A landscape with many valleys, sampled at points; each row gives a point and its height.
A ball rolls from a point to the lowest of its 2 nearest points, and stops where none of them is lower. Distance is the straight distance between rows; heights are no part of it.
fus height 546: [ 60 116 138 123 120 129 103  75 167 156 126 181 181 179 142 148 136 116
 160 100 143  88 106 161  99  35 106 163  75 189 187 127 182 104  98 116
 129 126 140 146 105]
Numak height 530: [143 159 163 126 130 139 132 105 132 130 167 143 131 146 132 109 101  87
 102 142  88 138 156 143 161 124 127 121 139 118 140 124 104  68 147 103
 101  86 156 137 134]
Dovi height 589: [111 140 155  85 129 130 143 150  61  80  92 117 105 127 135 144 170 109
 213 145 104 148  76 181 194 135  98  67 114  55  79 159  68 127 153 141
  94  96 111  87 185]
Rar height 195: [106 120 121 139 128  90 145 132  85 158 135 103  92  61 128 157 140 132
 144 173 119 158  65  85 128 199 134 149 115  77 107 130 106 113 141 145
 116 138 116 142 118]
pebu height 584: [154 150 164 150  73 237  93 109 141 131  81  88 149 188 111 105 128 161
 159  61 134  70 138 140 102  73 127 125  81 133 171 134 183 147 126 137
 120 102 136 136 175]
dap height 611: [169 150 126 151  90 159 134  89 156 148 111  92 112 152 114 100 108 112
  85 121 122 127 157  97 146 107 151  61 145 111 139 143  68 139 131 149
 162 146 165  87 135]
sisa height 435: [ 98 126  99 129 123 102 122 102  97 110 144 129  99  38 159 136 138 134
 146 163 128 133 105 140 113 198 102 190 206  91 106 116  84 110 132 110
 161 120 132  74 167]
Rog height 509: [ 93 102 108 103 134 102 139 144 151 124 160 219 145 113 144 146 101 124
 168 148 132 114 153 133  70 137  75 181 176 151 148 148 176  79 115 128
 170  63 103 115 116]
kis height 417: [124 196 143 132 109 167 134 146 156 118 137 153 105 159 130 173 123 120
 177 131 100  69 133 153 152 119  68 102  87 156 180 116 166 148 102 145
  91  74 115 153 166]
romok height 487: [ 80 109 165 117 147  94 158 156 132 105 125 155 113  98 104 154 123 121
 139 134  95 155 131 176 120 111  92 145 218 123 101 122 100 138 121 101
 129  68  72  84 170]
vebek height 251: [165 142 123 132 130  88 165 126 107 110 166  92 131  78 129 148 168 170
  96 116 121 134 104 135 157 138 131 154 163 138 130  84 106 116 133 117
  94 137 186 190 128]
mosov height 507: [ 98 125 158  76 140 140  99 138 128 129 127 126 138 183 137 126 134  98
 160 107 115 129 143 193 132  31 125 112  88 157 105 112 139 129 156 109
  67 108 118 106 148]
Pek height 351: [168 150 149 127 107  92 171 145  61 101 132  45 137  85 109 157 198 194
  84 122 124 103  82 124 176  87 128 136 178 119  84  67 104 128 141 125
  91 153 175 175 153]
lod height 526: [ 76 100 143  86 148 135 105  95 154 150 137 150 169 163 140 137 108 103
 146  94 123 114 126 169  97  26  96 143  80 200 151 133 151 136 141 138
  98  95 110 104 131]
Gak height 726: [119  87 109 129 149 131  98 126 156 162 134 128 134 149 133  90 123 133
  69  89 107 124 125 106 143 110 146 140 100 173 118 110 135 179 112 115
 101 176 146 166 100]
kob height 531: [133 114 178 150 134 159 115  95 162 147  94 119 134 185 103 120  86 112
 126  77 133 133 146 143  72  48 121 154 118 143 147 143 175 143 143 157
 152 134  86  84 156]
vor height 605: [128 149 147 197  68 178 100  41 163 178 101 128 163 209  92 117 139 148
 134  86 142 123 115 140 155  47 133  93  53 135 197 115 142 169 113 119
 156 115 154 124 140]
feka height 453: [169 178 110 143 106  87 141 140 153 131  84 100 114 139 110 147 174 130
 148 139 156 134 148 126 147 104 130 109 127 110 129  93 146 145 152 117
 102 135 133 116 115]
modim height 362: [120 136 118 133  92 148 146 148 103  92 159 122 135 122 108 165 122 129
 105 146  89  77 123 128 125 106 112 174 167 188 132 131 140 140 112  92
 126 127 105 194 148]
mez height 593: [181 150 158 152 117 109 150 140 155 129 102 123 110 145 116  82 118 130
  85 121 111 146 163  96 128 144 144 118 224  79  90 135 134 122 118 103
 143 129 105  98 120]
kavab height 261: [174 170 168 134 118 122 100 189 131 105  83  72 105 164  74 101 140 164
 104 128 150  82 115 133 189 118 137 106 129  60 103 101 125 142 148 131
 105 188 140 136 152]
temem height 469: [ 52  93 141  86 173 120 149 137  91 111 195 113 167  73 157 147 101 139
 135 182 144 111 146 159  96 144 160 173 134 141 130 138 126  84 134 142
  99 156 130 127 106]
kole height 421: [216 147 118 174  70 131 108 142 131 119  96  76 101 151  81 136 131 143
  49 123 180  80 154  90 147 110 139 128 124 128 126 114 148 148 133 104
 175 202 132 146 124]
Rufek height 523: [ 87  95 148  77 184 153  92 140 154 113 134 179 144 130 152  77 123 136
 113 107 104 134 112 133 147 123 112  94  77 167 134 148 103 151 126 152
  82 103  85 112 122]
Bes height 719: [117  92 140 155 126 181  88  99 155 182 118 130 157 185 140  58 118 139
  93  69 100 140 144 124 138  80 172 107 108 143 126 135 124 154 105 103
 115 165 161 116 119]
seg height 606: [200 154  93 143 126 116 122 114 142 114 121 141 104  85 141 134 168 185
 128 136 187 138 148 112 151 168 143 109 123 106 150  87 117 132 127 102
 164 129 185 160 113]
mor height 705: [128 129 149 143 148 177 106 125 158 156  75 120 136 185 127  65 126 150
 152  86 114 144 149 103 126 120 155  59  89 100 124 163 130 153 114 137
 119 148 139 100 124]
livit height 485: [ 60 115 126 111 178 124 125 138 113 129 166 124 127  83 162 151 107 122
 164 202 168 106 131 142 100 179 139 161  92 122 142 107 163  92 128 150
 107 183 118 123 118]
melen height 404: [ 76 112 153  71 170 125 109 198 114  97 143 152  96 116 158 129 124 103
 152 182 116 115 154 174 148 151 112 149 155  87 105 120 159 108 143 118
  89 120  87  98 137]
luza height 320: [107 132 144 113 104 123 151 128 112  77 148  96 117  81 148 172 158 144
 187 157 150 118 102 158 125 117  99 137 158 121 132 117  93  95 130 150
 136 112 137 109 160]
bazik height 455: [ 97 116 139 130 148 125 122 117 149 162 161 162 162 140 158 103  76 107
  91 100 127  87 146 144  93 156 134 229 149 160 177 161 191  88  91 156
 115 127 155 152 105]
kab height 637: [160 193 148 194  76 185 105  56 164 154 105 104 158 197  75  93 124 158
  92  96 131  97 130 122 172  49 135  82  86 146 152  94 141 188 121  95
 131 138 142 123 160]
dal height 363: [ 88  82 129 112 155 127 111 186 135 148 111 129 140 148 117 127 128 125
 130 112 116 101 120 114 102 110 119 159  91 165 127 146 180 165 120 146
  74 152  60 124 117]
Lebun height 302: [118 118 159 138  95  74 162 120  83 131 123  97  99  95 119 170 142 107
 138 163 100 168  78 115 154 146 131 143 158  82  90 140  78 110 145 128
 118 100  96 127 127]
Gunef height 710: [155 131 102 129 126 152 109 129 128 139 123  82 116 165  96 105 129 131
  63 103 104 107 129 111 164  86 143  97 119 160  98  94  85 181 129 101
 119 197 184 153 141]
Duk height 555: [166 128 191 161 114 213  80 116 149 140  72 116 147 198 101  97 118 143
 163  56 125 132 137 148  93  50 123 121  85 113 112 150 192 160 156 119
 146 130  89  98 163]
fama height 273: [146 133  94 102  96 134 116 195 105 121  90  86 125 149  83 132 167 166
 143  99 102 112 109 102 146 106 132 104 126 124  83 140 116 168 143  86
  90 155 138 164 121]
Vaneg height 638: [182 152  83 145 100 130  90 140 134 104  99 113  84  91 127 133 168 173
 155 150 179 131 125 103 139 218 115  91 104  56 145 109 102 132 134 115
 177 132 170 129 133]
val height 246: [115 177 158 118 133 131 162 173  83 119 107 125 123 157 118 167 127  82
 135 153  99 123 154 156 124 118 103 113 140 102 104 163 144 116 166 111
  91 125  76  94 147]
niba height 538: [146 134 100 157 136 128 108  64 178 146 154 200 146 157 143  88 139 134
 121 128 140 151 153 135 159 124 158 149  96 138 177 106 141 122 119  97
 139 101 178 165  72]
Vasog height 508: [114 122 195 113 188 141 144 155 123  94 139 134 126 113 121 155 123 120
 122  87  68 146 133 173 127 101  69 110 167 113  95 138 113 118 155 120
  96  22  85 101 183]
miv height 665: [144 123 106 112 115  76 128 145 137 128  97 169 101 138 133 135 171 113
 175 173 139 179 132 112 121 145 132 121 160  87  92 120 158 121 135  99
 163  93  87 113 107]
riso height 48: [137 157 209 133 135 150 136 110  83 122  87  70 137 192  83 123 118 106
 144  95 146 141 122 175 131  70 160  94  72  96 106 128 139 120 167 144
  98 175 104 111 160]
sol height 652: [139 133 105 164 102 138 123 139 121 110 120  95 118 136  82 159 131 162
 124 118 163 106 106 100 116 122 140  97  58 170 163 106 126 162 113 124
 165 182 160 192 116]
gozis height 639: [150 140 141 153 115 132 140 107 147 130 130  74 104 135  98 127 105  81
  94 130 103 130 104 125 159 102 118  99 155 120 113 119  55 156 137 175
 125 134 140  94 169]
bup height 337: [101 133  65 102 156 131 114 108 153 131 118 206 114 110 153 117 106  85
 149 169 121 167 140 100 101 181 118 101 124 129 125 150 116 134 129 135
 171 104  83  84 119]
Pab height 458: [143 112  40 117 161  87 114  96 111 153 159 180 134  97 176  98  98  88
 101 158 146 171 164 114  77 235 148 159 177 102 102 119 156 120 131 121
 194 147 129  96 101]
Budo height 494: [148 149 130 164  79 161 114  71 183 163 124  86 142 151 118 111 142 149
 108  98 128  79 124 114 158  91 136 157 111 144 192  87 142 139 104 155
 103  76 182 156 127]
Sos height 449: [ 70  63 150  82 200 157 101 145 105 117 168 167 160  78 162 114  72 116
 109 153 125 116 128 151  98 169 133 171 113 128 132 171 126  95 140 161
 117 129  81 111 118]
Liki height 433: [ 80  70 177  83 176  94 137 117  83 112 188 128 160  73 147 134 122 140
 121 140  92 176  62 152 120 128 129 133 163 127  82 140  54  76 123 169
 130  51 115 116 159]
finug height 486: [ 82 132 121 125 130 120 136 132  92 111 151 164 125  51 167 119 138 138
 144 132  78 141  98 144 127 194  82 172 215 110 106 151  86 107 128  91
 119  71 129  93 159]
Salo height 188: [133 131 124 122 105 147 124 180  83 105  99  98 123 124 105 113 176 188
 168 113  96 142  95 100 163 131 132  69 123  99  99 149  64 131 135 116
 107 130 158 166 129]
beva height 241: [ 76  66 125  69 179  78 128 131 127 125 140 205 150 121 114  97  85  93
  99 135 143 177 158 153  93 151 158 135 156 145  95 137 147 107 112 118
 185 110  59  89  95]
luk height 357: [ 81 161 141  99 151 155 126 137 137 130 142 157 133 140 175 158 126 108
 179 127 129  92 142 153 126 133  87 113  81 159 174 130 172 109 122 134
  49 111 116 133 131]
muga height 358: [132 157 134 138 111 196 117 144 164 120 141 172 116 161 133 128 100 106
 139 134  97  75 155 123 124 129  81 129 123 154 183 162 173 133 105 127
 134  79 109 150 168]
Davo height 162: [127 208 187 123 133 159 142 179  75 111  85  96 126 175  96 142 132 123
 150 112 113 103 131 165 140  91 113  76 101 104  98 151 136 124 164 105
  63 151 108 114 163]
sut height 522: [163 172 124 171 148 104 180 165 126 122 116 108 116  94  96 133 133 205
  78 106 124 130 128  92 122 144 136 125 184 132 106 124 115 174 121 112
 130 193 129 158 125]
gok height 493: [ 89 119 105  71 186 116 102 123 128 128 142 155 125  86 159  71 132 134
 131 135 120 163  97 119 158 182 149  81  93 133 100 122  77 129 122 153
  96 126 109 115 123]
sisub height 436: [176 131 106 143 150  91 165 115 118 152 146 134 145 119 136 148 117 150
  46  84 149 147 152 130 131 135 171 168 137 160 126  87 169 152 141  90
 131 191 183 174  81]
fudid height 472: [174 147 168 135 102 157 127  76 169 140 124 120 110 139 111 119 118  97
 159 126 117 139 139 135 147  84 114 115 131  96 147 134 104 116 155 165
 142  35 110  95 157]
difo height 592: [149 104  99 162  94 142  85 108 171 181  63 124 109 212 119 123 152  96
 121 116 158 120 144 106 153  98 140 119  57 115 149 103 180 185 126 106
 142 164 155 136 110]
dazir height 461: [108 102 124  95 190 100 133 112 123 131 189 132 125  83 154  84 107 130
  84 138 102 171 105 127 137 174 161 136 150 130 101 116  78 116 122 163
 104 134 148 128 125]
digum height 280: [129 134 109 138 116 126 135 171 125  88 153 110  96 109  99 180 138 123
  95 178 128  78 123 138 178 138 108 145 130 135 129 101 128 157 121  91
 139 162 127 192 143]
Donir height 533: [129 128  65 130 122 135 151 132 118 129 172 173 151  54 176  87 119 140
 118  98  88 130 136 124 119 214 107 170 196 139 116 167 101 127 112 111
 114  95 163 128 121]
gud height 428: [136 102 107 131 134 141 112 118 127 150 117 148 146 152 173  85 106 112
 129 126 147 164 178 111  52 158 168 130 153 123 124 161 155  86 123 154
 164 124 138  77 105]
fada height 175: [121 109 156 121 151 166 103 105 138 129 101 152 104 180 128  95  90  75
 124 158 132 164 148 119 118 170 160  78  88  87 119 175 129 101 133 146
 179 138  82 108 132]
Fabod height 529: [143 115  57 134 162  83 117 111 139 182 116 170 123 132 169 145 151 104
 127 151 164 156 143  77 116 207 134 135  68 126 148  98 181 135 131 120
 137 141 166 146  87]
Mot height 610: [ 93 104 124 123 134  82 135 120 122 154 157 130 155 142 122 167 116 131
 115 126 146 118 114 128  90  79 163 173 101 195 141 105 161 117 117 111
 120 161 131 185  64]
tazu height 425: [194 156 115 136  99  75 169 142  45  93 111  58 124  56 109 193 186 177
  44 126 162  93 121 112 195 114 119 128 179 104 120  81  87 117 152  92
 133 175 186 146 139]
los height 412: [137 107 138 134 137 101 120 182 122 103 119 102  77 100 121 132 147 127
 110 191 132 111 126 131 151 183 124 183 189  55 104 115 141 124 133 118
 133 151 113 118 137]
soz height 561: [151 124 119 149 139 106 167 172 117 141  96 119 120 118 128 105 140 148
  91 121  90 159 142  78 106 164 153 114 208  90  61 153 112 157 129  99
 148 162 112 123 101]
pakep height 551: [176 169 111 158  96 162 138  95 161 131 152  94 143 100 143  90 127 177
  88  76 106  88 135 106 143 148 157 166 155 144 174 129 133 119  86 161
 117  81 190 172 122]
Lapef height 502: [155 143 160 169 103 148 104 103 166 137 110 103 119 159 113 117 104 120
  91 102 172 113 152 138 103  80 137 159 149 145 175 120 147 137 125 167
 165 163 118  84 149]
folup height 178: [124  71 121  87 159 102 113 113 154 149 139 198 144 124 142  52  80 113
  82 111 103 188 147 130 141 144 178 104 137 148  86 149 118 129 111 110
 168 122  97 125  76]
ged height 571: [171 132  64 153 135 154 150 119 141 155 149 158 139  72 158  81 118 183
 120 102 100 148 145  70 116 197 131 120 172 115 118 156 100 170 101 123
 148 119 164 138 103]
Vobim height 416: [119 139 164 120  96 147 134 126 135 100 159 125 150 136 121 160 100 125
 124 119 126  79 143 160  89  61 112 190 160 177 158 111 169  83 126 121
 136  94 119 155 142]
luzez height 617: [169 108 129 168 105 144  76 141 163 149  92 138 125 211 128  80 137 124
  86 129 135 111 168 113 134 110 152 148 130 116 119 115 204 152 114  76
 152 172 149 142 121]
zimut height 572: [172 137 103 152 108 151 104 104 168 149 116 145 125 143 129  99 158 160
 149 125 162 144 151  99 154 135 161 101  90 116 168 114 139 131 123  97
 152 109 193 158  91]
larig height 519: [164 153 163 119  92 144 129 121 136 116 131 110 119 156 117 124 139  94
 162 142  80 131 105 164 191  72  94  95 110 108 119 117  98 140 144 141
  93  34 115 124 170]
melo height 422: [ 87 118 107 147 135 131 151 133  61  98 138 139 123  59 149 142 181 169
 127 141  92 146  64  99 181 171  88  96 151 148  94 146  46 137 121  94
 120 126 167 155 157]
niv height 627: [144 128  99 144  95 127 128 100 137 150 144 134 140 135 115 155 127 171
 116 105 132 109 114 105  99  86 153 158 103 196 155 120 149 133  96 120
 163 143 154 201  89]
gul height 88: [125  89 150  91 155 155 112 104 156 148 119 171 114 168 128  83 102  81
 118 123 101 178 148 119 133 108 171  69 120 121  96 165 114 130 122 126
 178 125  63 110 122]
Nov height 582: [ 83 104 151  98 150  50 151  99 135 172 136 127 136 147 134 143 104  77
 138 127 153 168 136 154  96 112 151 145 118 128 127 102 152  82 132 129
  98 110 107 105  85]
zoroz height 159: [124 145 190 136  92 159 125 126 102  99 126  67 132 154 107 166 120 119
 168 126 176 102 122 169 111  77 130 117  75 125 166 133 138  89 143 155
 121 157 117 133 153]
vog height 352: [ 58  95 153 104 176 128 164 153  71 105 140 161 156  93 120 138  91 123
  87 129  75 162 141 117  96 136 137 105 152 154  91 187  93 130 147 125
 123 124  50 105 129]
zagit height 361: [ 92 152 113 130 166 137 141  73 156 122 178 148 168 125 159 119 125 146
 112 113 137 108 117 163 133 108 117 130 109 199 179  84 109 118  86 150
 101 143 207 145 137]
dova height 588: [120  95  73 133 137 100 116 117 150 152  86 161 139 160 137 137 152 113
 211 122 192 159 116 111  86 125 124 120  63 140 152 122 179 147 115 186
 144 139 120  95  93]
Bolo height 527: [ 92 104 183  86 193 161 106 149 113  98 132 140 136 143 139 109 129 125
 131 113 126 138 131 182 135  95 135 116  84 148 121 139 125 109 148 135
  86 120  98 119 147]
Deda height 245: [128 147 166 146  81 143 134 148 112  86 132  72 115 110 116 175 146 153
 166 145 163  88 111 132 113 122 118 151 131 121 156 127 130  86 133 161
 133 137 111 136 151]
Gubak height 675: [110 126 118 139 158 123 134 144 128 103 122 123 109 111  96 133 131 155
 125 151 153 149 104 109 128 159 142  88  93 135 121 129  93 169 112 140
 157 188 130 147 118]
demag height 558: [152 129 178 115 111 154 146 142  87 103 114  89 129 146 109 149 134  91
 195 120 117 130  93 181 158  97  94  94  73  85 116 152  93 123 150 175
  90  84 101 119 174]
Rusur height 394: [147 175 144 130  99  74 172 103 102 118 116  96 121 119 105 174 179 126
 141 153 116 157  93 130 175  95 120  93 133 123  97  91  90 123 152 111
  93 100 128 130 131]
Tupi height 618: [144 130 168 119 136 116 137 137 135 126 114 131 120 164 118  98  97  84
  84 136 125 169 195 141 106 135 160 123 201  74  94 134 144  95 143 102
 156 103  92  81 126]
Vonob height 518: [151 143  92 152  46 138 138 132 113  95 101  88 112 127  81 166 163 130
 177 136 117 116  88 125 160 106  86  80 123 132 140 134  57 177 131 135
 172 116 159 123 168]
meliv height 473: [114  94 186 108 169 135 141 120 121 110 165 116 144  95 132 139 111 123
 125 104  81 152 104 149 106 102 103 131 153 142 116 152  83 100 153 164
 119  33 103 122 169]
paku height 439: [117 113 106 134 104 177 119 138 132 114 127 130 143 131 105 127 127 140
 164 106  97 122 107  89 109 100 113  85  87 189 140 171  86 163 113 133
 136 111 112 146 138]
Kap height 287: [ 93  73 114  57 170 117  98 120 127 118 121 190 121  96 148 108  90  89
 135 151 119 181 128 123  97 162 131 134 149 112 107 156 124 106 138 146
 195  74  42  68 119]
veku height 646: [106  93  84  82 119  71 134 172 121 116 107 165 110 111 139 164 171 104
 177 173 124 149 116 137 153 120 100 124 144 129  88 117 126 155 133  90
 132 102  90 115 110]
mufo height 619: [ 70 102 106  89 139  93 134 138 162 135 144 141 141 128 141 194 110  93
 208 155 153  86 110 144 100  75  78 148  91 168 160 110 171 132 118 175
 118 136  94 126 115]
Ruro height 180: [121 112  84 114 106 108 128 135 143 126 140 112  94 101 133 210 147 105
 154 182 147  85 118 116 142 144  98 138 100 139 149 101 141 150 134 126
 114 149 145 171 111]
Tado height 314: [119 124 141 171  90 168 140 155  80  85 124 102 119  94 108 118 162 198
 132 114  90 128  68  91 166 156 103  81 161 109  93 166  52 141 107 117
 158 139 149 165 161]
meba height 311: [ 80 132 130 115 149 116 153 164  69 120 114 141 142 111 130 143 137 114
 124 158 104 160 138  97 108 166 137 113 133 124  96 190 113 113 148 103
  90 138  70 117 121]
fol height 475: [124 130  81 124  86 142 145 144 123 104 102 125 126 118 106 166 154 142
 221 126 121 132  95 123 119 108  89  82 104 146 134 159  87 171 118 149
 134 115 112 121 147]
Nuzer height 480: [199 185 121 158 144  96 162 130 127 134 106 107 131 126  91 139 153 193
  62  85 145 126 146 107 143 106 152 133 141 150 113  80 151 169 142  72
 126 187 159 171 120]
tun height 167: [136 169 187 150 130 132  88 131 131 112  75  79 120 193  89  98 144 152
 125 109 171 131 119 152 178  98 157  73  70  83 122  98 124 138 136 124
 115 202 153 117 144]
fola height 360: [181 112 111 148 108 114 124 160 135  93 130  91 100 100 103 150 137 136
  63 141 173  77 150 121 142 140 140 168 141 126 137  92 152 153 129 109
 162 184 152 175 128]
Lazil height 265: [140 128 171 165 122 186 104 119 141 131 114 153 115 182 118 115  92  87
 135 132 135 114 143 120 113 139 119 106  74 109 168 167 148 106 133 142
 158 121 101 127 137]
zafa height 632: [ 72  84  87  75 150  64 134 153 142 119 137 176 109 111 152 171 135  94
 197 181 152 131 113 156 139 102  78 121 114 153 124 103 147 151 125 136
 114 128  62 110 100]
gisip height 340: [165 142 169 136  99 116 126 186 110 117 110  55  91 136  85 131 141 136
  89 144 117  93 124 128 165 112 124 154 175  75 111 119 139 126 150 122
 102 153 100 138 150]
sal height 666: [124 116 135 119 145  97 145 125 124 113 168  78 123 127 117 148 148  95
  96 175  97 128  74 135 167 100 112 107 146 155  93  84  63 153 127 177
 100 133 141 142 185]
pag height 308: [ 75 146  95 101 171 133 122  97 148 121 172 176 156  94 182 124 128 141
 164 137 135 116 117 137 109 143 105 122  92 184 167 115 116  97 110 144
  79 114 164 122 123]
Doto height 598: [207 169  93 180  89 175 161  94 144 141 160 109 137  79 153  87 108 192
  85  83 109 102 138  77 161 183 148 129 170 112 154 139  95 148  96 140
 156 117 187 162 113]
mazu height 564: [121 118 141 106 127 152 122 114 138 161 144 160 150 164 134 123  89  52
 123 116  85 131 184 139 102  95 113 129 125 145 144 162 142  93 158  98
 114  41 118 107 119]
dizug height 385: [102 133 121 109 137  72 157  89 103 107 173 102 114  35 151 171 135 137
 140 180 148 146 101 158 117 150 117 164 192 109 111  81  77  86 130 137
 146 130 132  84 136]
tudad height 397: [152 172 112 128  83  98 137 132 156  99 126 111 132 115 133 159 147 151
 130 117 167  73 162 142 109  89 120 192 175 162 158  80 194 107 103 102
 121 112 131 160 128]
ruka height 470: [171 168 162 187  90 118 119 143 123 134  85  77 116 161 100 140 113 134
  70 116 191  91 153 111 102  99 135 152 146 123 159 122 186 122 132 138
 145 192  90  89 144]
lole height 267: [136 150 158 136 126 153 118  92 105 121 137 109  98 134 133 107  87 106
  99 161 147 165 127 107 128 186 184 101 108  75 128 153  91  72 143 150
 171 167 116 123 114]
nifu height 427: [122 101  68  88 176  83 118 102 121 151 175 146 124  70 170  84 100 111
 106 128 139 164 147 152 123 211 173 172 157 114  99 104 115 122 126 131
 134 155 162 104  94]
depaz height 569: [ 96 118 150 158  99 151  85  70 140 161 117 153 170 201 128 128 154 150
 135 106 142 120 108 161 124  44 143 135  58 162 174 118 152 110 114  94
 134 141 165 160 112]
dide height 482: [ 94 121  94 115 130 116 148 131 136 142 175 205 159 122 153 147  88  85
 124 150 123  91 153 117  85 167  91 203 140 165 167 157 199  86 104 127
 124 102 126 155 102]
bivu height 353: [123 133 143 116 148 143 116 159 130  90 162 150  89  91 154 117 119 122
 134 185 116 105 133 170 152 182 107 173 150  94 133 123 133  97 123 120
 110 122 122 138 149]
tova height 596: [ 76  81 174  92 160  68 129 122 119 175 168 157 167 144 129 143  85 115
 128 108 144 137 112 148  86 101 159 185 109 161 126 134 155  75 110 130
 123 110 107 136  62]
porip height 65: [107  96  80 109 139 101 128 148 105 122 141 114  96  46 142 196 160 140
 156 179 139 124  93 113 145 199 102 144  99 104 125 108 112 138 141 119
 135 147 138 150 120]
veros height 405: [116  93  93 134 143 113 135 197 135 130 110 141 118 108 131 131 144 135
 124 144 111 112 117  85 104 172 108 167 152 146 114 147 165 172 112 125
 103 152  97 142 117]
Zet height 462: [129 108  91 119 129 116 112 126 140 163 122 176 158 174 180  99 136  81
 158 144 143 149 190  98  80 162 123 144 148 114 144 130 197  94 128 125
 116  58 144  80 101]
piz height 604: [105  99  77 127 116 110 125 100 171 156 115 128 134 147 135 165 131 103
 178 123 175 106 122 130  93  74 114 148  87 174 176  88 160 150 112 173
 152 156 159 116  98]
rize height 321: [133 112 120 104 111 163  91 195 107 133  88  93 137 161 102 100 138 145
 162  98  95 116 116 118 118 105 141 116  91 135  80 169 148 174 141 117
  74 170  86 135 132]
Denan height 694: [155 115 103 131 153 145 123 147 112 131 117  90 113 132  94 123 133 155
  70 103 142 136 122  92 165 154 158  63 100 104  95 107  89 170 126 113
 144 221 190 161 112]
Navon height 342: [147 129 148 141 117 143 136 113 105 135 167 124 128 123 132 104  86 133
  84 125 135 142 141 124 112 134 169 145 150 136 120 155 107 100 119 132
 160 172 144 152 103]
sutib height 426: [102  72 140 122 170 144 131 150 119 122 195 156 166 102 153  80  62 119
 103  97 125 126 162 157  79 180 153 185 161 139 130 179 163  95 121 154
 128 139 121 122 109]
dadu height 384: [ 97 110 171  92 153  88 155  93  76 113 151 105 116  86 136 144 146 128
 161 158 110 194  47 144 144 139 144 108 134  95  73 129  62  94 141 179
 130  85  89 106 156]
Ber height 668: [164 171  75 138 130 127 125 154 135 128  55 124  96 129 118 115 159 149
 174 140 143 138 127  76 134 211 110  57 132  54 110 149  99 173 130 120
 169 151 147  99 132]
bomo height 568: [178 148 122 166  48 166 118 128 120 103 103  57 119 137  82 135 136 159
 108 121 132  98 119  95 166  98 116  57 121 117 132 132  53 150 133 140
 167 135 176 134 154]
lonu height 420: [181 157 152 158  86 159 161 105 140 130  81 117 111 133 106 139 112  89
 172 128 106 140 135 117 120 124  94  93 142  72 135 177 105 136 157 159
 155  60  82  73 158]
vone height 393: [147  97 139 167 138 160 117 123 134 159 151 149 148 146 188  59  77 125
  84  91 131 145 165 123  90 179 176 165 167 115 115 166 162  97 110 135
 148 160 161 125  86]
niden height 419: [125 177 112 154 127 152 135  81 133 113 154 120 165 143 140 121 147 165
  76  84 142  72 121 142 153 124 147 139  91 191 173  83 146 133  79 130
  90 154 216 212 146]
Tuvaz height 484: [137 148 124 104  93  96 130 134 132 146  95 106 133 177 106 128 154 112
 164 113 125 139 140 153 139  47 144 117 121 145 106  93 153 144 152  94
  86 130 119 105 123]
pemur height 341: [158 177 151 173  90 155 147 131 107 107 104 101 106 104 111 154 132 134
 162 138 155 127 130 117  87 155  96 127 155  95 156 170 122  89 146 166
 158 110  89  78 159]
leze height 562: [162 123  74 172 124  97 121 115 153 177  66 132 111 172 127 147 156 113
 163 116 180 149 132  77 127 171 130 103  44 100 151 112 183 171 119 149
 145 142 158 119 102]
Dem height 691: [142 152 104 120 121 167 126 150 139 135  77 140 130 161 134  94 146 132
 184 121 120 154 151 100 117 147 131  68 111  92 102 176 119 139 138 128
 125 118 118  79 119]
Paz height 332: [134 144 109 122 132  88 170 122 131 113 171 101 136  66 150 173 151 172
 115 117 155  90 121 146 112 125 134 192 169 171 153  78 152 120 108 127
 118 142 182 190 120]
Zesas height 498: [117 120  83 130 156  87 117 114 152 169 138 202 157 156 182 117 140  99
 127 151 147 144 174 117 123 175 142 162  98 129 155 109 194  93 120  89
 121 114 177 137  72]
dovu height 390: [155 118 107 136 139  82 149  99 101 148 180 128 123  90 151 129  93 119
  79 141 154 163 145 146 111 176 186 182 154 133 126 115 128 108 135 131
 162 173 168 139  72]
Zeku height 450: [ 96  97 131 124 150 110 138 195 146 105 133 162 119  95 122 120 121 133
 119 129  84 141 130 128 117 143  88 163 203 147 109 143 135 162 109 108
 118  94  68 119 142]
tad height 563: [102 159 144 120 149  72 145  79 159 150 166 143 127 130 136 133 109  78
 108 143 137 156 153 159 139 126 148 144 141 124 139  79 123  83 136 119
  95 104 147 113 109]
lapil height 392: [121 101  92 119 132 168 112 116 160 147 138 181 138 103 137 100 110 135
 159 115  97 142 114  76 108 144 109  88 115 164 150 185  82 139 123 172
 164  77  98 106 117]

Where does a ball stop that starts at each point below?
romok | Salo
demag | riso
Gak | Numak
Vasog | porip
bomo | gul
ged | riso

Call two points neighbours if one is among the 2 nearest of the other. Go from one point of each pair to the other, from neighbour to neighbour, staying as low as possible. Name the highest point that can't be avoided.
gul, pag | kis
porip, Salo | Vasog
porip, vebek | Vobim
